A landscape with many valleys, sampled at points; each row gives a point and its height.
From any point a ball takes the steepest step (drop divided by distance) to one of its 2 nearest points. It stops when none of these is lower. Distance is the straight distance between rows; heights are no part of it.
lipul: -4 14 -26 -15 9 -13 -11 4 -1 -12 12 -2 -1 8 12 -9 5 -13 -1 22 -1 26 -3 5
 -11 -12 11 0 2 1 -7 9 9 -4 -7 13 15 8 2 10 -7 -4 2 11 -13  height 17.6
tora: -1 -3 9 7 -12 9 16 1 9 -12 -5 9 -5 1 2 7 -12 0 -11 1 -4 -17 8 5 2 11 -8
 9 -9 -9 17 4 -1 18 14 -5 9 2 5 -18 23 -3 -7 0 2  height 58.7
zabo: 6 -13 2 2 -5 1 -4 10 5 -4 2 -1 -1 -10 -7 -3 15 -2 25 -3 18 9 -13 1 -13
 -3 2 -9 -1 19 -10 11 0 -1 -5 -4 -5 -3 -19 -1 -18 -3 2 8 -18  height 15.3
depas: 0 -5 5 6 -8 8 -1 2 -3 18 8 -9 -12 3 0 10 -11 -4 8 -3 5 0 11 -3 10 10 2 2
 -3 8 12 2 3 13 9 -8 -1 6 6 -10 -1 3 -16 -5 -8  height 32.5
panal: -5 6 5 -1 -3 2 -5 2 4 6 11 -1 7 5 -13 0 -6 8 -3 -8 6 -9 3 -3 -2 -9 6 1 2
 -15 -5 -1 -12 -19 -2 6 -16 -1 4 6 7 5 4 5 3  height 29.8
mekes: 2 2 -21 -10 -1 -9 -6 -9 -2 7 12 4 -12 19 -3 17 -4 12 -4 -10 6 0 30 -7 4
 21 -2 -7 6 -11 15 4 18 -4 6 1 8 4 -6 1 2 -17 -15 2 -6  height 45.4
vonen: 8 -3 -13 -1 10 0 -24 2 -9 5 -15 -2 19 -19 4 -15 25 1 3 -2 -3 21 12 -8 9
 4 0 -13 8 13 -12 -7 12 -4 -10 6 3 -12 -12 -2 -2 10 8 0 -13  height 39.0
fet: 5 -11 10 4 -15 4 8 -3 25 -3 4 -9 -7 -1 -2 16 -12 -4 7 9 11 -14 -7 5 -12
 15 0 -2 -12 0 6 17 0 -2 -6 -11 -3 -4 0 1 8 3 -7 -6 2  height 55.3
Dedo: -12 8 -9 10 2 2 6 9 -6 -2 5 5 -5 2 -10 -5 9 -8 11 10 0 -1 -28 8 2 -5 13
 -7 22 -2 -8 -5 -2 2 -13 7 -8 15 5 -14 4 16 0 10 4  height 39.2
futis: 6 -6 5 8 -6 3 3 -7 -13 6 -22 -3 -2 14 6 10 -18 0 -7 -16 -4 -2 16 -2 2 5
 -26 -2 -1 -5 19 -7 14 18 16 -3 15 3 8 -3 9 -9 -6 -13 6  height 48.1
Mola: 14 -6 1 -3 8 -3 -3 5 -14 9 -8 15 2 -22 3 -15 13 4 8 -1 3 28 3 1 8 -3 2
 -15 -5 30 -13 -13 -3 7 -17 -1 -4 -7 -4 0 -8 10 2 3 14  height 30.5
sovod: -19 7 19 8 -10 20 7 13 -2 -6 -11 12 -13 -20 -5 1 -2 4 15 -6 14 -26 -35 2
 6 -6 -1 4 6 9 -16 -6 -12 8 2 -9 1 9 -3 -3 4 12 5 20 4  height 32.7
datiz: -7 -1 6 11 -1 2 2 -12 -20 2 -12 -7 2 7 -7 3 1 2 -5 -11 -6 1 16 -4 5 -2
 -10 -2 4 0 6 -12 -1 8 17 -6 5 6 2 -8 2 -3 5 -8 5  height 46.3
zes: -13 0 5 -1 6 3 3 1 -16 11 -3 12 -3 -10 -7 -13 16 6 6 -5 6 19 0 -1 5 -4
 10 -14 7 14 -18 -14 -12 -9 -2 -1 -4 2 -3 -8 -11 15 11 8 20  height 27.3
pifor: 7 -1 10 5 0 6 -3 0 5 11 -12 -9 4 -9 -14 -5 6 3 15 -10 -1 0 4 -13 5 -1 11
 0 -1 24 -9 -19 -12 -14 -7 7 -2 -5 -3 1 -8 16 -7 7 -6  height 41.1
Dek: 1 -2 6 -12 -2 -5 -1 -11 -13 -2 -6 1 11 8 24 -1 3 7 -12 -10 -11 6 4 0 -13
 3 -25 -11 -1 -13 16 5 17 4 9 -8 5 -3 14 -1 -12 -7 18 -20 4  height 38.4
Tidu: -13 3 25 8 -9 12 10 8 13 -3 1 5 -12 -19 -5 2 -6 -2 19 -4 -2 -32 -29 4 3
 3 8 6 -3 8 -7 -7 -31 -8 19 -12 -6 11 -3 -5 -2 20 1 16 11  height 30.4
Tolov: -5 -9 4 6 3 -4 6 -15 2 5 -11 -17 2 5 -17 3 23 -5 7 -2 -14 -6 10 0 8 6 9
 -4 2 -9 -5 -3 1 -10 13 -6 -12 1 -8 14 -11 1 5 -10 13  height 24.6
Pozan: -1 -3 -1 -2 3 -10 -6 -3 -14 -5 -15 6 10 7 19 -1 7 1 -2 0 -14 10 -14 8 -7
 5 -16 -11 1 -2 4 5 12 17 2 -1 1 0 6 -11 -4 -21 6 -10 16  height 40.4
mok: 6 3 6 4 -1 4 5 0 8 27 11 -6 9 4 -26 -2 -21 7 18 -13 9 -18 1 -7 1 -1 -8 4
 0 -4 2 -7 -11 -8 7 4 -14 13 -12 8 -18 -2 -3 3 -10  height 44.9
Pep: -5 -9 -9 6 0 -8 -10 -7 5 -13 -9 -12 9 -8 -14 -4 19 0 4 -3 -10 3 -3 -1 -8
 -7 11 -1 -6 -8 -22 -2 -5 -12 7 3 -13 -3 -11 21 -9 10 15 4 8  height 27.4
gop: 8 1 8 1 11 -1 4 -8 -7 -10 -15 15 -3 -1 12 -12 17 3 -5 -2 -8 13 7 4 4 -9
 -10 2 2 33 6 -7 -4 9 -4 1 0 -9 3 -8 3 -7 -9 3 -1  height 10.2
fubu: -8 3 -1 -1 7 2 -9 1 -2 5 22 6 -2 3 2 -10 -2 -4 1 2 14 10 3 0 8 -5 5 9 14
 5 -4 1 -2 -5 -17 23 -1 1 3 1 -5 14 -5 9 -13  height 26.1
ziref: -2 9 -19 3 -1 -11 3 -9 -6 -21 -8 0 8 -9 -3 -14 12 -8 3 10 -9 15 -15 0
 -15 6 7 -1 -6 14 -4 -6 6 12 3 -6 2 5 -1 -15 -7 6 11 2 1  height 64.6
Vup: 11 -6 22 6 7 9 7 -1 -7 0 -9 22 -5 1 10 -5 12 5 -5 -13 -2 -3 8 8 8 -10 -1
 -7 10 12 4 -12 -16 -3 -9 7 -9 -12 1 -9 14 2 -11 1 6  height 15.4
leluv: 5 7 6 -3 1 -1 2 6 -5 -5 -1 10 1 -10 16 -5 -10 -2 -16 13 -4 10 -1 8 -3
 -10 -1 13 -15 4 3 0 -3 23 -4 -5 -1 -1 17 -4 10 -7 3 0 10  height 18.4
radug: -9 11 12 1 -8 12 -5 14 4 9 11 8 -2 3 -17 0 -12 11 13 -8 11 -17 -22 -7 3
 -12 9 1 7 -5 -8 -4 -10 -13 2 7 -12 12 12 5 3 -2 -3 20 2  height 32.9
zime: -16 -3 14 10 -4 1 -5 -1 14 -8 6 -13 -14 -7 4 7 -13 -4 2 -3 4 -15 -7 1 -5
 0 2 14 4 2 -10 8 -22 -13 4 6 -6 -5 -5 18 0 20 -3 5 3  height 31.5
dukob: -6 2 -13 -7 -2 3 -8 -3 3 -9 19 3 -7 -4 -5 10 13 1 -8 4 9 5 20 -8 4 0 23
 11 -12 0 -5 8 8 0 -5 1 -3 -4 6 8 -4 -11 -12 7 1  height 28.3
gom: -17 -10 -3 7 -4 7 -16 3 -6 2 -6 7 -3 2 -3 -2 -7 20 -3 -10 1 -7 -4 -11 8
 4 -7 9 3 2 -6 6 -2 5 15 7 11 -8 -13 1 8 -15 -3 3 -13  height 36.7
vare: 3 -2 12 -4 -6 -4 1 -8 -14 6 -6 -6 7 -6 13 -2 10 0 -9 -6 -7 15 4 1 -11 -7
 -6 -12 -11 -2 -1 -1 0 0 10 -16 -9 -8 4 -3 -13 9 18 -11 8  height 36.3
baf: 0 15 -12 6 6 5 -2 3 -8 -14 -2 8 -5 11 2 -5 3 0 -1 17 0 8 -14 -3 5 -11 8
 9 12 12 6 0 8 13 -2 12 15 3 5 -9 8 -12 -12 11 -13  height 34.4
roko: -2 13 -10 -4 -1 -3 8 -9 10 17 16 -21 1 8 -3 10 -12 -4 -11 21 -4 -7 8 3
 -2 0 5 -6 -4 -25 12 -1 9 -19 -5 -3 -4 12 3 11 15 6 8 -5 -10  height 40.9
reve: -1 9 -10 3 -5 2 2 -3 8 7 22 -8 -7 8 0 10 -17 -10 -4 8 1 -7 14 3 1 -2 8 3
 1 -13 13 0 1 -4 -14 10 2 10 8 6 13 5 -17 2 -5  height 38.9
podoz: 11 3 12 -10 -9 3 7 -18 0 -3 4 -14 -5 1 20 21 14 -13 -16 -9 -8 8 17 -1 -5
 0 -1 -4 -4 -22 4 11 16 -5 13 -9 -5 -18 16 18 -21 1 7 -19 12  height 51.1
tunep: 1 13 -15 -4 8 2 -13 6 0 -7 22 13 -5 3 12 -12 7 -5 2 15 13 26 -9 -6 6 -11
 18 9 8 20 -8 2 8 -1 -8 24 7 -6 1 8 -6 6 -9 19 -20  height 22.5
gopo: 13 -8 5 -3 7 -4 0 1 4 13 -16 -13 3 8 0 6 2 -7 13 -14 -2 -1 10 -6 4 14 -4
 -2 5 10 4 -3 4 -5 2 -5 5 -5 -10 -1 -16 -9 -10 -10 -12  height 36.1
veb: 8 -11 20 7 0 -1 23 -4 -3 -11 -12 4 0 2 8 7 3 -11 -6 -9 -11 -11 -7 14 -3
 -6 -17 -9 4 -13 12 -3 -3 0 10 -8 2 -2 -2 -13 -1 -1 16 -23 28  height 44.1
gevik: 5 -11 27 0 -4 9 22 -9 3 9 2 -3 -10 -9 -4 9 14 -6 5 -8 2 -8 12 3 1 3 9 -3
 -3 4 -7 -3 -18 -6 10 -11 -9 -5 -12 1 -19 0 -1 -6 21  height 21.7
pamiz: 19 -6 14 -3 7 -1 3 12 2 3 -11 15 1 -4 9 -4 12 2 2 -15 9 4 2 3 -7 -8 1
 -14 3 10 -9 -5 -10 -10 -24 -1 -17 -22 -2 7 1 7 -6 1 4  height 21.0
pide: -12 1 -1 7 -8 4 6 1 10 3 11 -15 -4 -1 -21 13 -11 6 3 18 -1 -22 -10 -1 -1
 4 4 9 -5 -12 -5 5 1 0 12 -8 -3 11 -4 11 12 -10 5 10 1  height 21.6
Nuzip: 6 -1 1 0 10 -4 -6 14 9 -3 -14 3 14 -6 -11 -14 -1 -4 0 0 8 12 -13 0 -4
 -15 6 -2 1 4 -21 -11 -3 -9 -22 16 -8 -5 8 12 7 18 7 8 8  height 31.8
keku: 4 -2 14 4 2 13 1 2 11 7 -1 -6 11 -5 -20 -6 -9 5 18 -4 7 -19 -11 -13 0
 -10 1 11 -6 8 -10 -10 -20 -11 6 9 -3 2 -14 6 -15 2 0 9 -15  height 43.3
degak: 7 -3 -11 9 4 -6 5 3 5 2 -16 -8 5 19 -11 13 -11 2 -3 0 -12 -22 -6 0 2 -1
 -8 9 0 -20 9 -13 8 0 10 6 9 13 -4 4 12 -18 1 -1 -3  height 55.4
rodu: -1 0 -6 8 -2 7 -6 7 -8 -7 -3 7 5 -4 -9 -9 3 4 12 8 3 4 -30 -5 0 -12 3 -2
 13 9 -12 -6 3 9 -4 11 2 1 -4 -8 3 -8 2 9 -7  height 36.9
tak: -11 3 -16 -14 -3 -10 -13 -19 -2 9 11 -9 -2 17 3 1 -7 4 -4 -9 -8 5 20 -9
 1 20 -7 -6 1 -14 15 5 12 -4 17 -9 7 10 5 1 -11 0 -1 -10 -11  height 42.0
Mena: -5 14 -10 7 -6 -4 7 0 11 -20 -1 -6 0 2 -11 10 -2 0 1 17 0 -15 -22 -1 -9
 4 11 7 -4 0 -3 -1 2 -5 5 -7 1 5 -3 -6 11 -6 7 10 -4  height 18.0
sagim: -15 1 21 11 -4 0 12 -9 16 -4 14 -8 -5 -2 -3 7 -4 -13 -1 -7 -8 -22 6 2 4
 0 4 15 -5 -10 -2 3 -22 -15 27 -4 -18 -6 -4 17 -5 17 7 -5 17  height 29.1
Tol: 3 17 -24 -18 13 -6 -18 -9 -7 -1 5 9 5 0 25 -11 3 6 -17 7 -14 19 19 -4 11
 12 0 -4 2 -1 11 2 12 -1 -12 9 7 -1 15 2 6 6 -9 -6 -8  height 12.6
likov: 5 -2 -8 1 -6 -4 -6 -15 -6 -8 8 4 8 -12 -1 -11 12 4 4 7 -4 17 2 -5 -4 6 0
 3 -15 18 4 0 6 19 0 -3 -2 -6 1 -13 -10 3 2 0 -11  height 63.8
Vuke: -11 1 10 12 1 4 -6 4 -1 -8 -4 -5 -10 1 1 1 -19 -1 2 -1 -1 -12 -16 -1 2
 -2 -3 12 11 8 -4 -1 -15 3 8 9 9 0 -1 -2 7 -1 -9 6 -5  height 34.0
pazuk: 22 -2 3 -1 0 -1 4 -11 -1 -4 -7 3 -6 15 11 6 -11 0 -7 -10 -2 -1 24 -1 0 4
 -19 1 0 5 27 1 8 14 -4 2 12 -6 13 -1 12 -5 -20 -9 -9  height 50.0
belud: -7 0 -10 8 1 -8 0 -7 2 -11 -6 2 -4 0 -1 -5 19 -4 6 -1 -6 2 -8 9 2 9 13
 -11 20 -1 -1 0 -1 -11 -12 4 -10 5 -8 -10 0 8 -3 -2 7  height 41.2
leda: 5 3 -11 -10 12 -6 -16 0 -13 13 4 7 7 2 15 -12 5 7 -5 -1 -7 16 4 -5 12 8
 -2 4 6 7 6 -3 9 5 -7 10 6 -5 -3 -10 -9 -7 -3 -3 -21  height 17.2
paz: -21 22 -29 -14 2 -3 -10 -7 -4 5 13 6 -3 2 7 -14 -9 2 -14 12 -12 9 2 0 0
 13 8 -5 -3 -11 9 3 2 -3 0 0 5 10 12 -9 11 10 -2 -2 -4  height 6.8
gol: 3 -24 8 -1 6 3 1 3 0 7 0 -2 12 -5 -5 -5 2 -2 12 -4 -8 -7 -17 3 -4 -7 -4
 6 -7 -4 -12 -4 -12 11 4 7 0 2 -15 -5 -23 -16 4 -7 6  height 20.0
gurif: -2 19 -10 -7 10 -10 0 -5 -10 -9 2 16 6 2 17 -19 -7 1 -19 18 -14 17 -1 12
 1 -12 -15 4 0 -2 12 2 7 16 -10 1 4 8 19 -1 9 1 4 0 4  height 15.1
Sevu: -1 -4 6 3 3 -2 9 -9 7 5 9 -13 7 13 -12 4 2 -7 -5 -9 -9 -18 9 0 4 -3 2 13
 -2 -20 4 -2 -8 -12 16 -1 -12 5 -3 10 -11 -2 6 -7 4  height 26.9
Vati: 0 4 20 4 -7 5 4 11 0 -3 3 4 -5 -11 18 9 -3 -6 -12 5 9 1 3 11 -2 -10 13
 13 -9 0 -6 3 -14 6 8 -5 -11 -1 7 -2 9 1 5 9 5  height 21.9
gipo: 7 -5 7 1 1 -8 14 -3 1 -7 -19 4 7 21 11 11 12 -3 -2 -6 -7 -12 -8 12 -3 11
 -14 -7 2 -12 15 4 10 1 2 -6 1 5 -7 -20 -2 -18 7 -16 13  height 42.5
raro: -4 -13 -3 -6 -14 0 -4 -9 14 -14 -5 -10 -1 5 -3 15 -4 15 -5 13 -7 -5 -1
 -1 -10 17 -3 1 -19 -7 0 13 15 0 6 -2 15 -10 2 -1 20 -12 -2 5 7  height 61.3
Tobi: 2 1 -4 0 -2 9 -5 13 1 -13 5 11 -15 -1 5 7 9 3 -2 10 7 1 -3 2 3 -7 21 12
 -4 6 -1 6 4 9 -4 8 4 0 6 4 6 -18 -17 14 -1  height 31.6
kip: 7 10 1 -7 12 -11 12 -2 1 -18 -10 10 5 7 2 -15 4 -9 -6 -7 -13 4 7 2 -3 -5
 3 14 -3 9 10 -8 -3 4 -7 0 4 0 8 -3 -11 -10 -4 -5 8  height 15.2
zufif: -4 -19 -8 -4 2 -6 -5 6 2 -8 -2 2 9 -2 3 -5 7 1 4 5 -2 5 -17 3 -6 0 -7 12
 -2 -6 -12 9 8 16 3 7 12 -3 -17 -2 -11 -25 9 -2 -2  height 16.7
Bak: -4 -12 22 12 -5 12 12 -2 -1 2 1 8 -3 -2 -5 3 -1 -3 8 -5 12 -18 -7 6 -3
 -3 -11 -2 3 3 2 -1 -17 4 9 -8 -6 6 -16 -18 0 -4 6 0 -8  height 14.5
rilu: -2 3 -14 0 6 -8 -13 -2 3 5 -5 -12 -1 4 6 2 16 -5 2 1 2 11 10 5 1 7 6 -15
 17 -13 -6 11 7 -19 -13 -2 -9 -2 -5 9 2 13 3 -5 -8  height 43.6
zotof: -18 6 9 8 -3 -5 13 12 14 -13 11 2 -4 -4 -6 7 -12 -9 -1 -1 -9 -30 -16 2 7
 5 4 21 1 -9 -4 -1 -22 -2 25 -7 -5 9 -2 -5 3 10 6 5 12  height 27.6
mitor: 2 -8 -15 -8 11 -5 -8 14 4 -5 2 -9 5 4 2 -6 6 -4 0 11 3 9 -5 7 -8 -13 2 4
 8 -9 -7 12 10 -3 -12 11 14 1 -14 9 -5 -21 5 4 -15  height 12.4
Poze: -4 -2 5 5 2 -10 0 2 3 3 3 -23 -1 -2 10 6 -4 -10 -10 8 -4 3 -10 11 -11
 -12 0 6 -8 -13 -12 5 -8 -7 11 -4 -11 2 -1 16 -8 17 21 -5 8  height 47.4
kolos: -2 -6 -11 -4 -8 -2 -15 -17 -3 -11 -2 -7 4 -9 4 5 11 16 -8 5 0 9 15 -10
 -2 18 -2 1 -9 3 0 10 17 7 1 -1 9 -14 -4 -1 7 -5 2 0 -10  height 62.7
Vulu: 11 -2 -5 -10 1 -10 -6 -16 -2 8 -6 -10 10 8 10 2 10 0 3 -15 -10 6 22 -7 3
 28 -12 -9 8 -6 14 4 21 2 4 -7 9 -7 -1 -3 -18 -3 -3 -18 -10  height 39.3
rera: -7 7 -4 -2 8 -5 -3 -4 -3 2 -9 0 11 -8 -10 -18 6 -8 0 2 4 21 -4 -3 -4 -4
 11 -14 0 9 -22 -16 -7 -12 -5 10 -8 2 6 -2 -3 34 16 9 6  height 30.3
Mita: 1 -3 3 6 -9 5 -2 6 1 21 -2 2 6 -6 -20 3 -6 11 18 -11 18 -10 -1 -7 8 9 -7
 -12 0 7 1 2 2 -1 -8 -12 -13 2 -9 -1 -6 -5 -5 -7 -5  height 47.2
Valo: -5 8 -20 -3 5 -9 12 -2 5 -3 12 -18 5 7 -9 7 -9 -13 -13 23 -10 -14 -5 5
 -1 -6 -2 -2 -1 -36 3 1 8 -7 -3 -9 0 18 5 11 9 11 17 -10 12  height 39.4
lizek: 14 -5 7 -6 -16 3 7 -11 17 -4 7 -14 -3 7 1 16 -5 -4 -1 -7 1 -7 16 -6 -11
 8 -2 1 -18 -4 9 14 4 -3 3 -13 -4 -18 10 6 -1 -3 -10 -9 2  height 53.7
vaza: 10 -4 2 -10 -6 -6 6 -19 12 0 6 -22 5 -5 4 5 2 -9 -14 -3 -11 -2 9 -5 -11
 -4 -7 1 -13 -27 2 8 12 -10 8 -10 -6 -15 6 29 -17 16 16 -23 2  height 49.9
nog: 4 4 -5 11 -2 5 9 4 6 -16 -5 7 3 12 -9 11 -2 1 5 10 -1 -22 -34 -5 -1 5 1
 7 8 0 -2 -5 5 9 11 5 10 5 -13 -17 3 -29 3 5 -6  height 13.0
zumi: 11 9 -3 8 4 0 -4 2 -14 9 -3 7 -7 6 -2 7 -10 5 1 -11 16 6 18 -3 16 4 -4
 -10 19 11 9 -5 4 0 -16 3 -4 2 7 0 9 0 -16 -4 1  height 39.1
vabuv: -7 10 -13 -2 9 3 -14 -10 -14 3 -5 -11 -1 12 -4 -3 8 1 -9 -5 -3 9 24 -11
 9 2 3 -1 4 -1 2 -7 6 -7 13 -2 6 8 7 -2 0 9 2 -1 -15  height 44.5
gug: 9 10 -12 -4 -5 -10 3 -6 0 -5 -5 -5 6 12 1 10 -19 7 -10 5 -21 -11 -1 -3
 -7 1 -7 2 -7 -16 22 -12 11 5 4 3 17 14 14 -5 15 -15 -3 -1 1  height 53.8
Roseg: -11 2 -12 -10 -2 -1 -19 6 5 13 3 -5 -3 -10 -2 1 -17 22 -2 7 1 -1 -1 -12
 4 12 5 -2 1 0 -9 5 6 -11 -5 7 14 -9 -9 15 8 -9 -6 3 -13  height 39.9
mabu: 13 2 -14 -5 9 -6 -15 11 3 -4 -16 -9 14 -9 3 -13 11 -12 -2 2 -4 23 11 -2
 -1 -9 10 -1 2 5 -13 -6 9 -5 -19 11 5 -8 8 14 0 13 -1 2 -4  height 35.7
Gugu: 9 0 4 -7 6 -2 -4 15 -14 16 -13 1 5 -7 12 -5 9 -1 -1 0 2 19 1 1 5 -7 8 -5
 -9 11 -9 -6 3 7 -4 -8 -9 -3 6 -2 -10 -3 1 -4 8  height 33.5
pem: 6 -14 12 5 3 8 0 0 -3 13 -18 -4 -3 0 -4 -4 3 2 19 -13 -5 -2 -3 -10 3 2
 -5 -8 0 30 0 -14 -14 -2 8 0 12 -5 -8 -12 -7 -2 -13 -2 -8  height 38.8
rogok: -8 -2 17 2 -1 5 15 -2 -2 7 5 4 -2 -11 -8 -2 12 -9 -2 -5 3 4 7 6 3 -8 18
 -2 2 -5 -17 -10 -17 -11 -1 2 -14 0 -2 6 -13 14 7 -3 31  height 24.3
bila: 0 4 29 6 -3 9 10 5 9 -8 0 -2 -1 -8 11 10 -11 -9 -3 -1 -7 -17 0 2 3 4 7
 15 -11 3 0 -7 -25 0 27 -9 -3 1 2 -11 3 -2 1 4 6  height 25.0
Litu: -8 3 -8 10 -3 1 13 7 -2 -2 -14 9 -8 15 -12 6 -17 3 -2 -9 -3 -22 -2 -2 1
 4 -11 12 8 -9 11 -11 1 12 23 -6 12 16 -7 -12 19 -7 -3 10 -6  height 57.1
kive: 12 -4 8 -1 2 1 -2 0 2 6 14 5 -8 -1 10 -2 -1 -10 7 -3 3 4 9 -1 5 2 6 4 -2
 16 6 3 -6 5 -12 5 -7 -8 7 -5 -11 6 -19 -5 -6  height 29.4
ruso: -3 4 -14 -1 1 -4 8 9 2 -5 20 4 6 4 -12 -4 -14 -5 -8 16 -1 -6 -12 9 -8
 -17 0 -2 5 -23 1 2 -2 -2 -21 6 -2 15 8 -1 16 7 8 3 8  height 37.9
Zafi: 0 0 -24 -13 6 -1 -22 20 1 10 -5 13 3 -5 1 -11 -4 19 7 -8 6 10 0 -12 8 6
 -7 -12 6 12 -1 11 13 -7 -13 -2 14 -13 -10 8 6 -12 -8 -2 -18  height 43.2
rufup: -21 13 -7 -2 -8 6 10 0 3 -8 18 4 -9 -4 -15 5 -3 2 -11 9 10 -9 15 -2 1 1
 14 10 -9 -13 2 6 2 1 3 -11 2 9 3 2 14 -4 3 11 0  height 24.7
Vored: 1 -10 19 2 4 4 17 2 -11 1 -15 11 3 -2 11 -5 5 -6 3 -5 -13 -2 -10 9 -6 -9
 -14 -11 -7 13 4 -13 -16 6 8 -10 9 0 -5 -21 2 -7 9 -8 20  height 45.6
Gis: -2 3 -8 3 -6 4 2 12 -5 15 14 5 -18 7 -8 9 -22 5 3 -2 19 -6 12 2 9 5 -2
 -5 9 -2 17 0 7 4 -8 -4 2 15 3 0 14 -1 -15 4 -8  height 35.8
tam: 19 -2 -1 -8 -4 -3 8 -1 12 -11 -6 -6 3 11 6 5 -5 -3 -2 6 -8 -1 8 -1 -11
 -1 -4 4 -19 -1 22 5 12 6 -9 -4 11 -4 17 0 8 -11 -13 -7 -2  height 51.9
kidok: 1 -5 -3 -7 -9 5 13 -4 7 -17 -11 5 -3 21 6 13 -3 8 -10 13 -8 -9 1 8 -3 17
 -17 3 -14 -11 17 12 20 14 8 2 26 1 9 -19 23 -16 -4 7 10  height 60.0
vol: -4 10 -19 -1 11 -2 -16 10 -13 -3 -2 12 -7 0 -3 -13 -3 7 3 -2 10 17 6 -6
 19 3 -1 -8 14 16 0 7 9 1 -19 3 4 0 8 5 7 0 -13 -1 3  height 41.5
Buvid: -1 -14 16 6 2 3 6 -1 -9 6 4 1 -5 -5 0 1 17 -3 14 -6 18 2 -1 10 -4 -4 -5
 -11 12 12 -5 4 -11 -4 -9 -6 -11 -2 -19 -8 -12 3 6 -1 -6  height 9.7
vog: 4 -22 21 6 -8 12 14 -11 -5 12 -1 9 -3 -7 -4 5 7 6 5 -11 7 -5 16 0 9 10
 -12 -4 -4 3 4 0 -6 13 11 -8 -1 -10 -16 -17 -9 -1 -2 -14 6  height 18.6
lemal: -11 20 -14 -12 7 -3 -9 7 -12 7 13 13 0 -2 10 -16 -14 2 -12 22 2 23 -8 4
 2 -6 1 -2 1 0 -3 4 1 5 -9 3 1 8 15 -5 14 11 5 9 -4  height 11.6
Toma: -9 -2 -5 2 -3 -6 -4 3 0 -1 0 -7 -5 -9 9 -3 -6 -1 -10 8 8 13 0 10 -8 -4
 -3 -7 2 -9 -5 11 2 -4 -11 -4 -3 -2 -2 8 9 21 9 -5 0  height 45.8
Koru: 8 -2 1 -6 0 1 -15 17 10 1 -3 16 3 -12 -2 -13 -4 11 12 -9 17 6 -12 -4 -5
 -8 -2 -7 -1 15 -11 4 -3 -8 -28 9 -7 -14 2 18 6 11 -6 12 -8  height 27.2
rofo: 13 -7 10 -1 -1 -1 10 -2 10 9 9 -22 2 -10 6 9 0 -11 -10 -3 9 3 8 6 -17
 -14 -4 4 -16 -14 -13 14 -2 -7 8 -7 -15 -15 -7 29 -20 15 18 -7 4  height 48.6
temez: -9 3 1 -5 -3 6 5 19 7 -5 18 10 -9 -3 -13 -3 -8 -1 6 4 20 -9 -16 8 -4 -17
 8 3 5 -8 -5 7 -1 -3 -24 5 -6 13 11 11 5 -3 -2 17 9  height 35.9
kopeb: 13 -10 0 -3 5 1 -17 3 -9 10 16 14 10 -7 6 -4 2 10 11 -3 9 10 -3 -7 9 4
 -11 -4 5 15 -4 7 2 10 -9 8 -4 -11 -16 -6 -14 -21 -2 -4 -14  height 21.4

For each start below, name the point where the ball stops.
Zafi: Tolov
vaza: nog
likov: gopo
gug: gopo
Valo: Tolov
rodu: nog
